Each row is a point on a landscape with many valleys, with its height.
From any point a ball rolls to the lowest of the 6 points nearest to it. It stops when none of these is lower. Distance is the straight distance between rows; heights are no part of it.
zod height 31.1: | 152 | 103 | 131 | 129 | 143 |  90 | 107 |  90 |
Sene height 22.5: | 114 | 142 | 160 | 113 | 151 | 125 | 114 | 130 |
lik height 15.9: | 135 |  91 | 111 | 163 | 117 | 153 | 125 | 131 |
sipug height 30.3: |  90 | 118 | 183 | 111 | 128 | 163 | 124 | 173 |
domov height 35.2: | 130 |  91 | 127 | 193 | 122 | 177 | 124 | 139 |
Miv height 17.6: | 131 | 169 | 124 | 118 | 119 | 125 | 130 | 128 |
Kikan height 51.8: | 132 | 126 |  80 | 144 |  97 | 154 | 153 | 153 |
vepeg height 45.5: |  86 | 131 | 168 | 126 | 128 | 175 | 131 | 176 |
Zud height 76.9: | 101 | 163 | 141 | 152 | 119 | 183 | 138 | 167 |
Puf height 25.1: | 121 | 122 | 173 | 112 | 157 | 103 | 103 | 106 |
Zado height 54.9: | 126 | 151 | 121 | 152 | 112 | 161 | 137 | 140 |
bop height 30.4: | 144 | 132 | 105 | 143 | 110 | 137 | 138 | 128 |
Rinos height 31.9: | 149 | 101 | 131 | 144 | 137 | 110 | 113 | 103 |
momi height 30.5: | 149 |  90 |  92 | 112 | 126 |  92 | 140 | 105 |
zal height 55.3: |  87 | 159 | 158 | 113 | 119 | 174 | 136 | 186 |
zam height 20.4: | 154 | 129 |  84 | 101 | 109 |  99 | 153 | 113 |
doben height 28.1: | 129 | 108 |  67 | 108 | 110 | 118 | 167 | 134 |
sus height 27.5: | 120 | 172 | 138 | 131 | 123 | 141 | 130 | 141 |
ruk height 75.1: | 124 | 145 | 106 | 165 | 103 | 178 | 140 | 159 |
lek height 23.4: | 152 | 108 |  82 | 106 | 119 |  95 | 148 | 112 |
vepup height 17.8: | 142 | 159 | 115 | 127 | 113 | 123 | 129 | 126 |
zepit height 10.5: | 157 | 132 | 121 | 112 | 127 |  91 | 120 |  97 |
mulub height 37.0: | 101 | 140 | 161 | 131 | 140 | 156 | 123 | 147 |
Mal height 16.4: | 146 | 135 | 139 | 114 | 145 |  91 | 109 |  95 |
gab height 23.3: | 139 | 131 | 137 | 135 | 133 | 124 | 119 | 115 |
Mopu height 29.4: | 139 |  85 |  80 | 111 | 123 | 102 | 150 | 115 |
Vido height 26.0: | 138 | 129 | 145 | 133 | 145 | 109 | 107 | 106 |
Poba height 7.1: | 118 |  56 |  85 | 119 | 142 |  89 | 145 |  98 |
tal height 13.8: | 146 | 162 | 127 | 112 | 127 | 106 | 121 | 116 |
zuv height 18.1: | 126 | 148 | 153 | 107 | 149 | 105 | 110 | 116 |
ker height 31.8: | 122 | 147 | 137 | 147 | 131 | 141 | 124 | 131 |
mifi height 26.6: | 139 | 101 | 108 | 162 | 117 | 147 | 128 | 130 |
vafuv height 17.2: | 159 | 138 | 101 | 109 | 116 |  95 | 132 | 108 |
goke height 28.4: | 140 |  90 |  89 | 138 | 118 | 120 | 135 | 120 |
ket height 20.6: | 105 | 117 | 183 | 102 | 151 | 126 | 111 | 137 |
sobar height 11.6: |  95 | 115 | 184 | 117 | 147 | 138 | 116 | 151 |
Burop height 5.1: | 116 | 118 | 157 | 165 | 138 | 152 | 119 | 133 |
buzem height 32.8: | 128 |  98 |  77 | 125 | 112 | 126 | 156 | 131 |
Tirat height 37.2: | 121 | 111 | 138 | 180 | 129 | 165 | 124 | 136 |
mazed height 45.0: |  92 | 145 | 166 | 119 | 128 | 163 | 126 | 169 |
ruzam height 21.3: | 152 | 128 |  89 | 118 | 110 | 111 | 141 | 121 |
laga height 22.3: | 130 | 155 | 137 | 129 | 126 | 129 | 122 | 125 |
Mikon height 25.3: | 126 | 104 |  65 |  97 | 121 | 102 | 170 | 124 |
seso height 26.4: | 114 | 169 | 143 | 102 | 139 | 122 | 119 | 135 |
Geta height 13.9: | 134 | 160 | 142 | 101 | 142 |  93 | 117 | 101 |
Faku height 11.0: | 135 |  91 | 127 | 164 | 130 | 134 | 115 | 117 |
Bof height 9.2: | 147 |  81 | 108 | 143 | 128 | 114 | 124 | 108 |
pugos height 14.3: | 144 | 170 | 115 | 110 | 120 | 110 | 128 | 118 |
rebot height 23.7: | 135 | 132 | 159 | 109 | 154 |  88 | 105 |  95 |
kor height 28.3: |  90 | 109 | 187 | 130 | 141 | 158 | 121 | 154 |
kiko height 10.9: | 144 | 171 | 134 |  94 | 132 |  90 | 123 | 110 |
noto height 25.8: | 151 | 111 |  98 | 127 | 118 | 108 | 131 | 116 |
Pugeb height 17.7: | 139 | 145 | 130 | 125 | 131 | 116 | 121 | 112 |
Kive height 64.6: | 110 | 144 | 139 | 169 | 121 | 184 | 132 | 155 |
vab height 33.0: | 112 | 129 | 159 | 141 | 145 | 137 | 116 | 129 |
Nesez height 32.2: | 105 | 162 | 151 | 108 | 131 | 146 | 128 | 155 |

For each start below, name the point where the ball stops.
buzem => zepit
zam => zepit
Puf => zepit
Zud => sobar
lek => zepit
zal => sobar
vepeg => sobar
